A landscape with many valleys, sampled at points; each row gives a point and its height.
A ball rolls from a point to the lowest of its 5 nearest points, and stops where none of them is lower. Distance is the straight distance between rows; heights are no part of it.
ves h=5.15: [134 106 116 135 160 162 138  97 113 178  81 165 101 114]
gelu h=3.33: [137 146 161  48 114  81 121  99 168 100 165 108 111 215]
zele h=7.83: [115 124 147  62 110  73 103 108 178  93 154  55 107 161]
bazu h=1.48: [123 134 131 135 113 154  96 164 124 102 168  80 132 130]
tobad h=1.57: [112  93 134 177 141 153 164  88 108 171  58 129 145  80]
rogim h=2.25: [ 95 135 109 130 156 151 153 125 113 156  66 138 127 104]
tutuk h=4.52: [111 127 141  92 109  90  82 133 163  69 149  41 137 119]
Zabi h=6.18: [183  83 108 123 138 144 133 112 119 163 142 216 110 142]
gofe h=4.33: [113 150 122 134 127 167 116 174 111 123 154  96 124 138]
Veb h=5.38: [178  92 110 131 125 111 121 113 119 148 158 202 108 120]
Mobon h=1.84: [105 158 145 119 110 147  80 173  89 105 150  52 124 100]
fab h=2.28: [ 94 140 125 137 141 154 175 135 116 156  55 119 147 100]
salis h=4.48: [131 114 146 123 108 119  87 141 163  83 160  59 133 133]
Mon h=5.26: [100 156 119 120 134 167 162 176 105 150 101  98 133 131]
fazi h=5.68: [112 156 107 136 139 146 121 159 127 122 152 151 131 125]
zas h=2.42: [ 98 134 136 153 137 152 182 129 116 154  55 110 166  86]
golu h=4.37: [125 135 157  61 114  78 112 104 173 102 152  78 104 193]
rezal h=1.42: [144 139 145 129 111  48 121  83 147  93 141 164 127 167]
zan h=2.69: [164 118 140 141 103  47 113  74 129 101 145 175 118 159]
guk h=3.79: [138 144 130 152 112 101 116 137 160  96 170 142 141 139]
kofud h=1.02: [135 136 133 153 116 130 110 151 160  97 174 108 138 143]
Zon h=1.83: [ 95 118 126 154 141 145 170 107 111 163  51 122 152  78]
mazu h=3.05: [136 148 157  82 119  66 130  89 164  87 149 132 123 209]
nirim h=8.07: [156  95 119 129 167 171 139  92 119 179  97 187 103 132]
zus h=1.78: [ 98 117 138 168 135 157 179 108 109 159  60 116 173  66]
manin h=6.54: [124 144 117 145 130 144 113 162 138 105 161 133 139 134]
ditud h=4.74: [ 95 158 115 125 146 162 166 166 106 146  91 114 133 122]
duruk h=5.65: [202  85 106 135 128 131 155 110 123 160 146 233 126 161]
kad h=2.99: [141 139 153 103 118  71 128 102 177  91 147 113 123 193]
Zom h=2.02: [103 114 114 142 156 149 152 107 106 168  57 138 125  96]
falo h=1.05: [188  93 113 127 151 160 147 108 126 173 128 223 114 148]
repe h=2.50: [144 127 116 149 114  85 119 118 138 108 163 177 127 122]
tomok h=3.49: [103 150 104 122 152 152 138 145 107 148 104 151 126 116]
finil h=2.31: [113 153 133 124 119 168 113 183  96 125 147  70 122 122]
Migi h=1.24: [133 116 102 119 156 146 122 115 115 162 118 180 107 107]
fipo h=3.48: [154 110 107 139 118 103 109 117 122 131 159 193 118 114]
lag h=4.45: [130 127 138 133 111 136  94 156 149  90 166  78 131 136]
tila h=6.32: [131 121 152 103 109  85 104 115 179  89 154  69 117 169]
Fafu h=5.28: [120 136  99 122 153 142 124 128 115 145 124 178 116 107]
Pok h=4.00: [125 143 109 140 133 123 116 146 132 113 160 171 135 118]
zur h=3.02: [121 129 143 116 109 127  77 150 138  75 160  51 139 113]
meki h=5.46: [106 151 130 116 123 169 161 181  99 157 109  71 126 120]
nub h=3.84: [171  94 115 143 107  84 113 107 118 132 159 195 117 130]
nole h=6.37: [148 112 104 120 146 134 115 122 117 152 142 190 110 106]
fos h=3.14: [131  97 123 157 155 162 154  85 117 182  65 146 114 107]
nor h=1.79: [106 101 128 158 148 154 159  93 111 172  53 134 127  90]
Geg h=5.50: [106 157 109 131 142 157 132 169 115 129 136 135 128 131]
gebun h=2.17: [151 128 127 149 104  63 114 100 140 100 155 172 130 142]
lotog h=0.48: [ 93 177 155 108 111 129  75 168 108  67 152  34 152  90]
sev h=0.84: [112 127 106 127 161 151 138 112 107 165  74 158 111 107]
ris h=5.41: [191  82 111 140 110 101 129 103 119 147 161 204 114 144]
fino h=3.40: [ 97 141 136 134 132 156 189 152 116 158  63  95 162 103]
Gikod h=3.72: [137 132 157  94 115  79 119 102 178  90 152  88 116 193]
kem h=5.49: [140 131 140 143 112 100 113 132 174  88 168 110 134 160]
Pival h=7.68: [168  95 110 118 147 148 127 114 121 168 131 202 105 121]
vobif h=2.92: [134 136 113 151 119 101 115 133 143 104 166 164 135 125]
lutur h=2.74: [109 141 148 114 108 134  70 157 120  75 157  43 145 103]
labe h=2.47: [142 146 156 111 118  60 127  88 168  90 145 135 129 194]
Femo h=0.55: [111 152 143 118 109 162  98 177  89 118 153  56 123 110]
bonu h=3.96: [113 156 123 122 126 170 131 177 101 135 138  90 121 134]
dulos h=4.65: [103 148 134 119 131 162 182 169 109 156  85  79 145 112]
git h=0.81: [109  87 144 194 131 160 173  96  96 172  78 121 179  50]

For each start below, name the point where the ball stops.
golu | rezal
nor | git
fipo | rezal
tutuk | lotog
fab | git
Geg | sev
zele | rezal
nole | sev
fino | git
mazu | rezal

Two balls start at each pair of points below. Name the first point that both come to, or write none.
vobif / bonu | none
ris / nub | gebun
Veb / Pok | repe
meki / Mon | finil
ditud / zas | git
